A landscape with many peaks, sampled at points; each row gives a point and its height.
A climber steps from a point to the highest of its 2 nearest points, and stops where none of them is higher. Distance is the straight distance between rows; heights are no part of it.
(423) height 613: [106 131 127 99 127 119 130 117 163 139 108 124 122 140 142 123 129 100 120 164 115 138 158 100 153 152 155 155]
(1155) height 212: [126 101 114 123 121 119 148 143 141 142 116 142 136 135 114 108 131 151 132 143 116 141 107 141 143 149 128 135]
(154) height 534: [115 124 143 149 134 108 136 107 131 153 102 113 129 139 94 106 142 138 144 128 110 114 118 117 139 149 132 102]
(630) height 560: [142 113 127 136 103 144 138 121 114 118 118 139 140 141 115 122 131 166 149 123 123 134 127 150 136 146 124 130]
(382) height 569: [95 123 137 119 134 133 121 124 162 147 115 120 154 128 145 128 143 89 110 151 110 124 147 115 154 163 158 145]
(680) height 312: [141 152 115 133 118 116 133 138 132 127 107 130 116 138 125 137 141 155 121 114 120 125 123 128 123 108 108 109]
(1943) height 66: [181 122 115 121 127 156 141 136 145 137 149 135 118 143 128 127 140 135 111 133 118 138 112 117 123 121 129 138]
(240) height 345: [124 123 135 90 131 119 172 121 93 95 137 128 115 132 129 110 119 134 151 111 112 108 122 144 129 117 112 110]
(675) height 567: [118 120 147 101 121 129 111 112 128 128 149 118 135 119 117 153 134 70 124 145 126 124 139 114 111 174 143 140]
(1766) height 662: [117 112 149 122 110 132 123 118 159 118 147 126 180 124 124 137 139 121 114 132 110 111 162 154 131 158 136 114]
(1692) height 427: [100 155 114 101 126 104 156 147 109 98 100 129 124 119 138 146 122 135 132 104 127 120 119 137 126 108 120 101]
(1117) height 614: [146 143 157 149 101 155 103 134 160 122 127 147 163 133 132 132 133 133 120 112 118 120 145 165 135 131 124 99]
(1676) height 422: [110 121 136 126 134 113 114 148 124 131 167 136 157 118 133 140 111 137 104 151 168 134 142 137 122 124 118 133]
(2037) height 246: [156 112 136 128 112 118 154 139 114 137 154 128 115 137 92 106 133 134 124 119 118 117 101 146 124 144 120 115]
(1391) height 659: [94 132 154 127 130 119 129 130 136 161 125 120 126 124 135 121 98 71 105 146 151 129 145 94 156 133 139 156]
(498) height 349: [147 121 159 117 98 153 117 128 146 130 144 162 133 147 131 102 127 131 116 132 118 132 112 151 133 113 98 121]
(1623) height 303: [134 147 96 117 116 116 159 144 120 88 104 121 96 120 121 140 144 151 151 94 114 124 132 149 125 110 132 135]
(1414) height 333: [117 111 125 113 143 148 132 88 113 98 106 140 112 134 132 129 122 137 159 119 108 127 126 132 138 117 120 142]
(1458) height 413: [118 110 137 92 135 116 170 125 108 130 128 117 127 138 105 131 132 112 129 133 121 121 130 104 134 147 125 138]
(434) height 581: [107 121 143 107 138 115 126 127 130 142 156 125 133 128 130 119 120 96 102 163 145 125 134 114 133 138 127 141]
(336) height 472: [111 129 120 160 154 121 127 157 135 157 119 128 158 114 137 123 138 134 113 124 136 127 97 123 135 123 122 120]
(642) height 290: [113 129 138 135 151 98 126 142 123 145 131 106 135 110 91 150 111 97 115 133 161 111 128 121 110 117 132 116]
(339) height 389: [127 149 110 144 118 109 141 163 123 115 111 129 123 102 114 137 122 136 154 97 131 118 101 132 112 140 153 127]
(732) height 315: [123 125 128 135 106 117 129 156 143 120 146 161 148 122 126 116 132 122 107 118 132 119 94 172 128 125 112 109]
(1957) height 564: [138 118 100 140 157 161 120 108 106 108 130 137 104 114 143 129 121 161 167 82 116 129 115 151 147 115 102 160]
(2006) height 559: [157 143 127 112 104 117 144 146 93 112 148 122 108 126 121 148 131 137 115 104 150 136 130 152 100 104 93 110]
(2159) height 291: [101 128 133 95 131 116 162 143 122 108 135 124 152 124 124 121 129 91 119 122 127 107 105 138 134 129 139 105]
(899) height 466: [134 126 117 128 139 135 132 155 126 127 129 127 129 121 129 143 125 120 124 121 133 132 100 114 119 128 136 130]
(1689) height 721: [128 151 111 138 154 140 114 137 130 143 97 124 120 119 160 152 115 119 124 129 140 150 116 89 128 111 145 148]
(895) height 363: [110 113 116 125 155 147 123 118 128 107 92 137 117 126 134 131 112 125 164 134 117 134 117 127 134 131 137 149]
(420) height 442: [163 137 152 126 107 139 132 128 126 137 147 101 121 141 101 140 139 129 113 115 115 112 141 138 114 114 124 95]
(2107) height 167: [135 128 96 140 129 136 109 136 155 141 78 141 128 122 154 128 134 159 135 149 111 148 128 138 131 113 126 111]
(486) height 263: [124 134 100 122 129 125 150 120 117 99 90 139 111 129 131 138 130 167 150 105 117 131 135 142 127 103 114 128]
(2054) height 595: [126 159 109 160 111 116 115 175 157 130 120 117 151 105 149 147 136 147 121 106 126 118 134 149 115 134 143 111]
(1125) height 182: [129 125 118 136 128 140 115 133 157 139 96 133 142 138 147 124 136 160 125 159 106 136 142 134 144 126 135 118]
(1711) height 429: [133 148 132 127 117 123 143 159 100 116 127 86 140 128 137 153 135 150 126 100 130 124 136 130 127 113 137 105]
(1656) height 314: [103 123 142 96 135 105 162 131 105 103 116 121 137 130 117 109 128 119 143 121 117 108 124 140 132 135 128 98]
(811) height 675: [124 156 97 128 138 132 111 144 142 128 119 134 114 123 166 152 126 132 114 135 146 155 132 94 116 111 121 147]
(740) height 588: [175 142 107 134 118 171 139 123 125 111 108 120 116 136 144 146 149 146 134 101 107 136 124 127 114 108 134 139]
(458) height 586: [103 117 152 134 165 124 129 145 137 159 150 99 151 112 122 142 127 93 95 140 148 120 144 108 129 122 130 131]
(146) height 504: [117 103 154 104 111 132 115 105 103 119 164 147 138 135 148 107 117 97 128 150 134 133 119 136 137 147 120 136]
(1434) height 92: [163 127 88 135 161 145 145 112 117 136 133 139 91 131 126 110 128 143 124 126 124 153 113 108 121 112 133 173]
(755) height 749: [112 122 127 140 130 122 102 116 174 149 116 122 140 133 147 118 133 138 126 164 121 133 171 117 149 156 156 137]
(2032) height 237: [134 133 137 115 118 103 141 164 128 127 154 81 143 116 105 156 138 123 113 123 141 109 156 143 108 123 154 99]
(664) height 481: [112 126 151 107 115 118 140 102 109 122 127 117 136 144 111 138 132 133 133 127 129 114 151 120 125 139 113 99]
(1166) height 342: [141 126 166 93 111 144 143 89 104 117 133 128 115 148 118 125 140 114 137 119 106 111 129 142 121 107 102 102]
(466) height 487: [143 122 113 99 119 123 123 106 118 110 155 159 84 144 136 116 109 117 121 153 160 145 127 130 125 110 120 162]
(1685) height 496: [146 112 136 113 98 160 140 97 124 107 118 152 130 147 129 111 130 151 149 128 111 140 135 151 132 131 115 145]
(1160) height 445: [147 119 149 115 127 163 122 123 111 114 142 119 121 139 137 152 132 102 132 115 124 115 105 114 121 111 123 119]
(1708) height 806: [110 124 140 133 120 134 108 108 170 133 109 123 159 136 132 134 146 129 130 157 100 127 162 130 143 159 144 116]
(545) height 658: [102 117 117 84 124 121 141 107 146 120 108 145 110 134 132 113 120 96 137 158 119 132 142 108 147 157 147 166]
(1190) height 279: [117 123 138 120 147 102 136 128 132 144 130 121 125 125 89 136 126 90 117 140 142 104 119 122 111 126 139 114]
(2171) height 357: [145 160 116 137 105 123 142 168 128 110 114 113 122 112 127 137 131 132 146 100 113 119 114 146 120 131 160 116]
(1408) height 374: [135 125 91 124 130 155 115 107 136 118 111 146 89 137 165 118 125 144 135 138 126 154 122 133 141 111 139 166]
(975) height 355: [109 123 150 117 115 142 127 117 93 92 115 111 160 129 139 143 116 124 161 115 135 118 134 123 132 139 129 107]
(1814) height 351: [106 164 102 141 110 99 129 169 137 119 118 129 129 98 128 152 128 121 135 101 137 119 109 142 101 137 133 129]
(217) height 651: [122 124 145 130 105 126 92 100 137 130 162 119 119 148 150 125 116 132 120 158 164 138 161 117 134 135 131 138]
(1664) height 278: [126 111 131 129 125 114 120 146 118 137 171 146 144 130 112 119 121 116 108 143 142 134 99 140 126 139 112 135]
(53) height 334: [149 147 106 121 119 137 163 155 125 96 102 97 111 126 131 143 138 141 150 97 105 122 128 136 132 123 158 130]
(629) height 601: [123 115 109 127 162 147 132 88 108 106 134 127 95 125 124 132 111 131 150 115 142 133 131 115 140 129 140 189]
(627) height 686: [144 134 125 151 122 147 100 152 144 139 138 129 151 122 158 140 124 157 105 130 124 150 147 128 129 128 116 134]
(1914) height 594: [170 139 123 140 109 151 141 146 123 121 135 146 108 124 124 115 129 151 137 93 107 130 96 150 125 126 107 134]
(1497) height 515: [159 138 93 144 132 125 124 161 159 145 106 118 147 104 129 133 138 157 137 121 119 144 129 122 108 131 155 127]
(2202) height 249: [117 118 108 120 151 101 156 130 110 124 109 146 103 121 92 125 118 133 144 126 143 128 129 110 127 129 121 147]
(612) height 253: [131 123 142 107 126 106 147 152 121 125 158 96 141 120 107 152 125 101 119 132 140 116 133 144 106 124 134 112]
(112) height 706: [109 118 126 91 129 111 146 101 121 117 130 143 93 133 126 108 105 86 137 146 136 130 134 107 145 154 137 176]
(273) height 547: [131 119 132 119 148 133 149 136 138 116 117 129 114 124 109 120 126 104 140 116 95 108 89 122 133 136 147 117]
(590) height 678: [122 130 143 160 169 109 112 136 158 156 159 125 120 126 127 126 126 143 87 149 132 122 172 105 119 118 133 125]
(2145) height 647: [157 142 115 122 126 119 148 148 116 103 145 130 84 114 102 137 124 116 142 104 116 111 91 151 103 126 130 127]
(1161) height 563: [127 124 158 158 108 153 91 128 142 136 136 138 157 133 138 126 124 132 129 121 131 126 135 149 138 125 113 107]
(1750) height 394: [111 129 107 137 159 135 125 138 120 119 75 138 106 108 149 137 116 135 157 113 113 137 107 132 137 114 124 128]
(1987) height 149: [122 118 103 131 135 139 109 126 143 137 75 150 102 125 161 111 120 130 144 149 113 148 112 133 148 117 130 129]
(1327) height 425: [131 125 126 133 135 128 114 129 133 146 135 116 136 134 115 134 124 135 127 149 150 135 147 102 123 140 145 145]
(11) height 605: [158 124 102 152 128 138 104 115 150 149 111 131 125 126 149 101 124 150 138 160 117 161 124 115 134 138 151 142]
(2081) height 499: [111 129 148 134 121 108 138 104 137 155 123 110 138 136 96 117 158 114 124 126 106 103 141 121 137 159 129 106]
(1955) height 631: [106 122 124 125 116 107 121 101 123 142 129 128 114 144 118 104 114 132 130 157 156 142 143 107 146 150 132 155]
(204) height 522: [132 105 149 120 126 129 121 125 130 143 159 100 144 124 106 151 141 102 113 139 132 115 141 115 118 165 137 125]
(1721) height 557: [102 126 145 110 102 99 145 123 130 110 129 124 167 125 101 122 136 106 134 124 124 98 140 156 132 154 144 94]
(1779) height 81: [164 127 108 120 142 147 133 132 132 140 149 131 100 141 146 116 134 128 109 137 128 153 110 97 131 110 134 160]
(1081) height 520: [104 148 127 162 137 92 128 147 135 140 117 105 153 108 116 113 145 130 121 102 138 99 117 149 142 121 151 94]
(770) height 699: [99 140 151 147 146 116 118 116 144 169 131 104 122 133 148 111 96 96 109 140 154 130 148 92 150 136 147 152]
(1564) height 585: [139 116 110 145 143 131 117 119 142 161 101 129 124 119 132 92 127 137 138 154 111 147 109 115 142 140 149 135]
(759) height 356: [117 130 131 117 141 121 125 80 125 143 121 129 83 155 110 117 135 116 126 145 134 127 139 88 132 107 131 134]
(1114) height 616: [115 119 146 90 131 121 138 113 115 129 130 131 114 119 101 135 119 58 128 138 127 122 132 100 120 162 138 154]
(2011) height 406: [117 130 133 103 129 134 126 71 109 104 128 147 89 150 133 124 123 115 147 140 137 123 137 122 126 88 116 138]
(1242) height 737: [126 121 145 141 119 134 116 119 173 129 127 130 154 141 113 130 150 137 114 142 102 108 164 139 127 150 143 113]
(1235) height 615: [97 122 153 119 152 116 126 136 136 159 155 118 134 123 132 128 113 72 86 153 152 121 152 111 140 126 131 149]
(699) height 716: [126 132 127 155 160 115 112 134 168 165 136 130 140 120 131 114 117 113 102 152 126 129 145 102 127 132 167 141]
(2055) height 541: [93 108 133 114 137 130 139 123 134 146 97 117 152 118 136 129 143 96 129 144 103 130 132 111 157 170 148 144]
(402) height 744: [136 122 124 127 109 149 119 157 128 118 134 134 163 129 154 134 127 146 121 124 129 147 124 142 137 130 113 132]
(727) height 400: [146 120 95 114 123 151 127 107 138 111 115 135 122 141 146 129 128 141 134 149 129 152 130 115 136 126 148 171]
(1888) height 426: [140 118 110 117 139 142 142 135 119 105 125 137 116 130 117 147 130 129 139 119 128 132 112 115 118 123 133 145]
(1102) height 332: [127 139 134 123 119 128 128 123 122 115 109 146 107 145 127 128 133 145 133 107 121 120 119 140 126 89 105 95]
(1651) height 436: [115 111 150 101 127 107 152 116 105 132 137 101 131 132 96 133 141 106 131 122 125 113 129 115 122 154 125 112]
(1128) height 625: [122 142 125 169 123 130 106 153 174 114 130 134 165 110 147 145 135 146 112 113 121 117 153 163 123 121 134 113]
(1886) height 485: [124 117 155 124 133 161 108 123 123 121 141 127 141 138 144 139 125 103 128 128 122 118 101 116 138 126 138 122]
(78) height 448: [157 140 125 169 121 117 107 148 150 141 141 108 160 110 112 130 133 155 134 116 132 119 143 141 109 148 153 112]
(1158) height 110: [118 121 120 132 159 140 140 95 121 152 97 123 82 135 139 91 128 124 140 132 117 145 121 101 156 120 133 158]
(608) height 467: [98 148 109 129 122 95 146 160 123 111 95 139 131 111 134 130 126 133 142 113 122 126 108 159 130 123 125 103]
(488) height 382: [106 125 151 135 115 125 128 131 98 119 130 104 165 128 129 140 127 134 144 111 144 120 130 132 125 137 137 104]
(43) height 390: [144 145 148 104 97 131 137 144 126 111 139 141 140 135 140 132 123 135 108 114 131 122 146 164 128 102 94 91]
(116) height 676: [152 134 137 140 114 154 135 131 136 138 121 102 146 151 136 128 145 164 124 119 109 127 150 128 135 128 128 105]
(529) height 693: [114 131 123 144 163 109 119 146 170 156 141 133 146 110 112 129 119 95 103 142 145 115 138 112 125 122 150 149]
(2034) height 198: [129 117 109 131 133 123 134 156 158 145 114 140 143 130 134 118 128 143 118 155 119 141 125 133 142 137 139 136]
(1736) height 405: [96 125 144 139 148 110 108 142 126 125 163 130 157 120 146 140 122 134 96 135 150 127 159 140 124 112 96 111]
(661) height 377: [152 143 106 151 135 112 115 147 129 155 143 132 123 120 120 135 129 151 118 127 146 143 131 105 110 121 119 125]
(1739) height 617: [145 130 157 111 120 136 110 134 123 110 161 118 141 131 131 157 121 104 112 131 141 123 150 154 102 103 103 94]
(1719) height 553: [106 125 129 151 150 108 137 112 137 171 103 121 137 125 104 92 139 131 125 147 112 121 115 115 139 144 127 113]
(1191) height 325: [104 158 115 151 137 105 123 165 130 133 110 128 143 101 129 164 119 113 134 108 149 122 106 118 104 124 136 121]
(1136) height 463: [141 135 141 105 106 131 151 137 99 99 131 100 132 133 126 139 129 126 140 108 126 119 140 138 123 115 135 99]
(1229) height 529: [113 128 144 153 136 140 91 135 139 135 147 132 155 125 153 130 125 126 105 135 135 127 117 131 141 114 123 114]
(1673) height 660: [142 135 141 148 109 141 117 147 173 116 131 130 168 123 125 140 127 144 118 123 118 113 151 161 126 123 134 110]
(2123) height 343: [137 133 96 121 127 148 132 129 129 121 106 141 107 135 177 132 136 148 121 134 124 160 128 129 137 100 112 153]
(1373) height 695: [140 149 125 158 171 104 116 137 161 159 150 124 132 101 131 127 115 135 95 139 139 136 158 93 108 120 152 127]
(1167) height 664: [147 118 123 139 112 142 137 157 126 120 135 156 129 125 130 116 126 143 130 111 116 137 90 159 133 144 112 139]
(185) height 494: [147 137 125 107 105 118 125 144 103 115 147 118 133 130 123 154 128 142 111 127 155 134 154 137 111 101 95 114]
(1439) height 337: [136 141 150 140 103 112 131 146 141 128 151 146 151 123 121 103 129 124 102 114 131 110 116 181 135 117 103 94]
(1347) height 630: [128 118 137 132 137 119 100 131 159 128 150 127 141 128 119 156 125 122 113 157 141 119 173 133 103 122 131 116]
(1557) height 537: [122 150 145 159 131 113 122 137 127 135 140 104 139 118 107 128 135 111 118 104 134 97 113 139 120 116 143 83]
(1265) height 407: [110 137 133 141 121 112 137 154 105 119 106 93 146 115 119 148 130 144 144 102 142 117 124 127 134 124 152 114]
(471) height 329: [111 126 137 112 113 142 140 122 103 90 102 128 158 126 148 122 114 119 156 121 112 117 128 149 130 135 122 100]
(1040) height 134: [104 122 123 134 131 134 108 108 123 132 104 144 102 137 163 104 124 130 140 142 132 149 111 125 157 114 122 134]
(54) height 546: [155 138 83 140 138 164 136 128 121 115 106 118 111 116 152 146 142 149 145 91 103 141 117 127 118 113 130 142]
(996) height 606: [109 124 149 111 107 115 130 117 136 107 134 112 176 122 112 148 140 120 136 132 123 102 163 142 120 165 144 109]
(1666) height 554: [124 124 159 107 103 127 144 112 127 129 133 111 143 148 125 123 150 144 118 119 99 112 152 132 138 126 107 88]
(917) height 120: [113 125 127 121 134 130 130 99 132 144 106 127 81 157 157 95 124 129 127 148 133 147 127 113 161 113 128 146]
(2137) height 523: [124 120 127 139 141 141 136 135 134 136 102 120 131 120 117 120 125 109 149 129 101 118 100 107 135 150 159 132]
(908) height 626: [177 143 123 141 107 152 142 125 133 120 105 100 129 139 127 136 150 155 138 97 104 131 142 122 126 116 143 116]
(1544) height 451: [122 131 117 115 125 106 125 156 106 123 151 126 149 118 133 160 120 135 108 126 160 137 138 131 111 127 107 125]
(1794) height 502: [171 142 130 127 90 150 138 141 127 121 137 155 114 133 128 118 138 151 116 97 122 145 119 154 117 112 78 134]
(567) height 562: [146 127 154 102 116 149 110 111 96 100 150 131 134 140 138 148 116 111 137 130 143 129 143 137 106 101 100 106]
(282) height 566: [125 115 106 113 147 136 150 88 103 107 139 139 97 128 113 123 122 143 152 124 141 136 135 125 131 125 123 175]
(1412) height 558: [139 153 100 145 129 121 128 168 145 142 110 113 142 112 151 144 134 161 119 114 117 141 127 124 120 128 121 124]
(298) height 409: [155 130 137 103 100 155 132 128 131 120 131 165 127 154 144 112 137 150 120 122 116 143 121 148 134 104 87 127]
(1206) height 568: [137 125 119 142 151 114 129 120 137 164 118 137 125 128 107 97 132 139 125 150 120 136 107 101 128 147 145 129]
(730) height 661: [140 126 103 155 137 151 111 127 122 133 121 165 98 115 145 112 123 147 150 113 115 147 91 138 128 123 109 145]
(780) height 727: [117 138 136 148 150 130 108 124 127 158 128 107 115 137 154 117 101 107 115 137 162 145 129 93 151 121 144 149]
(462) height 484: [155 139 147 141 117 148 117 141 113 118 142 124 116 130 123 146 125 112 127 95 127 112 104 139 111 114 124 105]
(1755) height 740: [137 116 102 144 132 144 120 154 128 128 119 157 131 112 142 117 112 139 141 126 121 148 83 144 126 147 125 144]
(1970) height 265: [105 114 135 122 151 99 152 135 111 129 124 141 118 124 89 123 111 111 132 143 138 117 110 117 126 127 127 126]
(186) height 543: [107 108 155 108 114 125 116 106 117 140 165 130 138 134 127 112 128 92 110 152 132 122 119 121 136 155 117 128]
(1536) height 492: [125 123 130 146 143 132 121 151 114 148 140 120 144 124 131 124 128 122 119 120 142 133 97 110 130 125 132 129]
(2106) height 50: [166 130 124 128 123 135 134 149 158 140 151 123 133 139 117 126 140 135 104 132 108 120 120 128 117 123 135 115]
(55) height 305: [117 142 119 141 147 101 112 158 142 136 136 130 131 106 111 156 117 93 111 122 155 112 113 122 94 111 136 116]
(1200) height 383: [125 143 121 89 146 116 170 132 99 88 118 131 114 124 147 128 122 133 147 101 119 113 128 139 128 107 114 108]
(542) height 640: [153 135 122 156 130 145 89 127 159 148 130 141 139 132 157 120 122 152 120 149 134 156 139 126 135 130 141 131]
(892) height 698: [105 122 140 159 123 120 97 94 135 165 123 122 139 135 133 96 132 132 132 154 128 134 131 117 152 167 140 136]
(2030) height 440: [143 121 123 112 107 158 132 108 131 106 118 141 121 156 126 130 137 135 132 143 115 138 139 124 132 122 130 145]
(1243) height 665: [140 119 149 137 127 137 98 138 151 118 158 133 149 120 134 161 123 118 105 141 135 116 161 150 112 111 121 108]
(2057) height 701: [109 134 145 123 119 121 103 98 161 127 145 123 127 145 147 124 130 137 116 161 133 135 177 113 143 154 142 134]
(1031) height 387: [136 155 129 111 104 134 140 134 115 101 118 152 108 130 146 125 132 139 129 92 120 130 116 157 117 92 85 105]
(997) height 401: [142 131 116 162 144 104 108 159 129 159 164 121 143 108 116 144 127 145 109 129 154 135 138 123 97 138 122 127]
(74) height 527: [129 122 97 115 127 130 135 89 117 112 138 146 89 145 133 116 121 143 126 135 157 146 135 124 124 112 132 178]
(1377) height 516: [97 108 139 141 134 141 133 123 139 151 102 107 157 113 125 121 140 100 136 123 101 121 110 115 144 165 155 129]
(1009) height 344: [152 144 125 146 117 126 126 143 127 139 136 132 129 132 126 141 139 151 120 120 135 128 126 124 116 109 103 113]
(1827) height 392: [100 112 137 105 139 126 148 117 102 121 109 127 132 132 122 122 124 123 143 136 124 130 133 112 147 145 123 138]
(2075) height 561: [127 108 128 110 102 126 132 87 99 116 148 140 128 150 115 112 129 147 141 150 142 147 151 134 126 147 115 155]
(659) height 379: [110 131 131 117 137 120 122 80 109 118 107 143 91 149 115 123 126 135 143 140 132 128 137 108 126 95 118 124]
(1553) height 498: [96 132 121 140 128 95 138 159 127 124 116 127 158 110 125 125 133 131 119 118 144 117 111 155 133 122 128 104]
(1060) height 302: [129 137 86 117 133 134 144 113 125 94 103 153 106 132 152 142 134 162 130 118 121 150 136 147 124 93 109 152]
(683) height 610: [121 156 83 130 120 115 129 160 142 132 123 137 120 119 145 165 137 145 123 127 135 149 135 107 95 125 113 150]
(1454) height 648: [153 140 123 103 103 108 152 154 100 102 156 124 101 115 112 130 121 121 122 111 133 131 116 173 101 115 106 110]
(643) height 452: [111 143 100 164 150 115 120 156 136 164 96 130 136 97 156 120 131 132 118 122 116 137 95 132 125 123 112 117]
(323) height 663: [99 125 137 133 120 103 109 87 132 152 123 126 110 138 130 100 126 119 132 155 136 144 137 109 147 174 138 148]
(1016) height 627: [134 128 150 139 113 133 134 135 137 148 129 106 153 140 118 116 143 150 120 116 108 114 137 136 141 140 122 103]
(2166) height 753: [120 141 115 145 147 133 107 130 134 153 106 124 119 132 156 119 113 120 124 144 138 144 125 87 143 117 139 148]
(179) height 479: [135 125 86 143 136 126 132 142 119 139 90 126 120 113 131 126 128 169 144 131 139 153 129 124 125 126 139 144]
(1976) height 328: [115 124 138 127 155 126 143 89 108 142 114 123 84 130 110 122 103 94 143 124 136 126 141 86 145 136 142 182]
(992) height 428: [114 127 144 91 115 130 132 82 101 107 118 136 135 144 137 119 133 126 143 139 120 129 151 121 133 127 110 114]
(176) height 272: [115 120 142 110 124 119 137 143 115 115 150 120 154 121 116 136 115 93 112 122 135 106 116 146 118 130 126 106]
(2031) height 424: [138 125 113 161 126 105 115 159 145 150 148 125 166 106 111 139 132 145 126 123 150 120 133 134 103 148 153 132]
(1524) height 423: [114 139 106 144 157 125 135 149 121 144 90 138 105 111 152 127 126 138 135 111 112 140 95 120 130 119 100 126]
(1143) height 656: [132 129 144 136 145 121 105 126 156 138 157 121 120 140 125 144 129 141 97 159 134 125 168 111 119 115 131 122]
(42) height 475: [157 121 159 146 127 136 117 126 126 157 174 88 134 133 109 133 142 127 112 124 127 109 135 124 114 132 118 97]
(1989) height 296: [141 116 152 96 110 151 151 77 108 111 134 145 104 148 122 108 149 130 145 106 97 113 131 144 125 107 96 127]
(761) height 655: [125 113 144 159 106 140 96 101 119 141 126 137 146 139 134 107 126 145 149 149 126 137 130 129 142 161 129 132]
(1986) height 519: [145 129 97 142 138 169 133 116 109 106 111 133 105 115 149 141 126 162 154 84 108 138 120 148 127 108 113 157]
(1070) height 102: [135 113 103 126 161 150 143 114 124 141 119 131 85 130 142 102 122 133 144 122 113 147 112 104 149 120 133 173]
(2036) height 449: [123 130 117 136 136 117 120 153 136 145 111 122 153 118 122 144 116 140 137 138 152 141 143 104 119 139 148 142]
(1252) height 657: [111 109 140 91 139 128 136 102 103 115 142 138 111 116 126 125 105 76 143 140 133 127 131 106 130 167 138 166]
(1555) height 517: [130 142 154 142 125 131 110 128 122 125 139 117 134 127 117 141 123 104 123 109 141 102 106 141 114 105 130 87]
(1354) height 583: [145 126 122 122 143 128 149 143 133 106 143 127 94 117 109 126 120 122 159 94 102 103 92 134 131 139 147 127]
(300) height 446: [143 145 143 88 105 135 149 137 97 97 132 141 123 135 150 125 124 131 127 102 129 126 133 152 116 92 94 103]
(1209) height 512: [111 125 143 145 142 153 98 129 121 143 139 117 150 128 152 129 124 108 114 138 139 127 100 109 144 122 135 123]
(547) height 341: [120 129 131 129 153 119 140 96 105 144 117 128 78 137 92 118 115 112 138 139 149 127 138 90 130 112 128 154]
(1916) height 391: [136 127 112 107 139 131 132 120 127 121 128 142 101 133 111 136 120 107 132 145 137 133 120 103 125 127 141 158]
(87) height 726: [162 132 130 101 120 119 157 139 97 97 158 125 85 120 113 131 121 111 138 105 127 114 107 161 113 111 113 117]
(1008) height 358: [136 145 155 121 101 118 127 150 138 113 151 135 146 127 122 127 125 125 98 121 138 112 149 180 122 116 104 92]
(189) height 262: [143 104 139 125 126 125 142 146 126 141 166 124 149 128 100 118 139 122 105 130 125 114 102 148 126 146 117 117]
(220) height 404: [143 118 123 121 128 135 111 109 126 136 147 122 108 140 113 134 131 119 123 152 145 137 145 99 116 126 138 143]
(150) height 570: [104 122 152 144 156 123 114 120 151 145 149 108 152 120 117 139 137 90 104 140 141 105 140 120 128 117 136 113]
(151) height 294: [119 116 150 106 131 156 139 70 112 108 112 140 108 138 140 105 143 137 166 109 92 119 126 137 149 116 107 130]
(1883) height 474: [96 123 119 131 137 112 132 153 132 130 120 126 159 119 113 134 125 133 124 135 146 125 136 124 131 124 134 124]
(672) height 611: [134 113 139 151 109 145 116 102 120 134 105 130 139 144 115 112 136 162 160 135 118 138 132 133 136 155 129 127]
(691) height 304: [150 110 148 121 110 147 111 122 160 144 156 148 141 148 129 107 138 127 103 153 108 131 128 135 140 133 119 126]
(287) height 227: [131 113 118 133 126 108 153 142 122 137 127 131 124 129 94 115 134 151 134 130 126 124 102 132 132 147 128 126]
(1340) height 518: [113 109 138 105 109 116 129 90 100 114 146 153 120 134 124 104 118 116 143 154 138 139 132 130 136 163 114 152]
(1387) height 506: [137 134 141 94 118 132 138 119 83 88 135 119 135 132 137 137 124 110 133 111 132 117 135 135 110 105 111 99]
(1908) height 388: [92 114 143 112 120 125 128 90 107 130 112 125 134 141 148 116 141 139 136 144 121 142 142 121 151 151 115 126]
(1402) height 811: [137 107 116 133 114 155 118 150 127 126 115 141 140 126 157 116 126 145 143 139 120 155 111 141 144 142 135 151]
(950) height 600: [126 114 129 125 114 103 130 95 116 142 140 139 109 148 107 105 136 155 132 155 148 140 140 122 138 138 116 138]
(1353) height 536: [143 142 82 139 118 127 130 143 132 119 103 136 118 125 137 149 139 161 140 118 137 147 127 119 103 125 117 145]
(1774) height 679: [141 142 111 137 148 158 111 120 116 117 113 126 110 130 152 151 120 117 140 120 132 141 117 94 122 106 146 155]
(356) height 447: [130 129 132 113 115 133 109 98 124 103 140 157 96 145 146 118 112 124 128 144 143 143 122 128 131 98 114 142]
(2093) height 639: [130 125 115 139 156 156 126 108 111 115 109 119 101 126 133 140 114 114 156 121 133 139 126 91 130 129 153 181]
(854) height 473: [164 147 110 151 109 112 127 152 149 139 119 117 150 117 106 134 136 174 137 119 125 132 141 137 107 147 153 122]
(1535) height 435: [127 136 99 146 141 117 127 152 129 131 95 138 121 102 117 135 119 149 161 114 131 139 108 124 119 142 140 141]
(1701) height 555: [113 133 146 166 149 120 112 130 153 131 151 110 147 115 118 138 141 112 105 121 138 89 140 136 122 109 134 100]
(35) height 495: [139 116 146 146 130 126 126 139 128 155 165 91 149 126 105 134 142 126 121 119 131 111 135 121 113 150 142 116]
(1878) height 293: [118 116 131 136 125 108 110 147 139 129 163 160 155 113 119 122 121 105 99 143 147 120 105 159 120 125 115 125]
(1760) height 612: [135 122 99 152 163 144 114 107 114 121 132 146 90 116 142 115 117 154 153 111 125 147 102 131 143 118 112 163]
(1907) height 398: [161 128 154 101 107 132 127 112 128 122 144 121 115 156 109 137 145 112 117 130 116 119 140 138 111 110 109 103]
(346) height 514: [104 129 154 134 106 103 138 109 132 115 119 120 149 132 97 122 152 107 133 116 107 93 127 142 135 160 145 90]

Call two points neighbours if one is among the 2 nearest of the other. Go from one point of each pair to the other, from neighbour to neighbour, staying as high as possible. Name the lowest point that can't be avoided.
(1235) / (892) | (146)
(1402) / (1708) | (2081)
(1235) / (1673) | (1160)
(1673) / (1536) | (1916)
(1243) / (699) | (1347)
(1402) / (116) | (1986)
(87) / (112) | (1377)

Where does a climber stop that starts at each point below?
(1989) | (112)
(1060) | (892)
(680) | (1673)
(547) | (2166)
(2081) | (1402)
(612) | (1553)
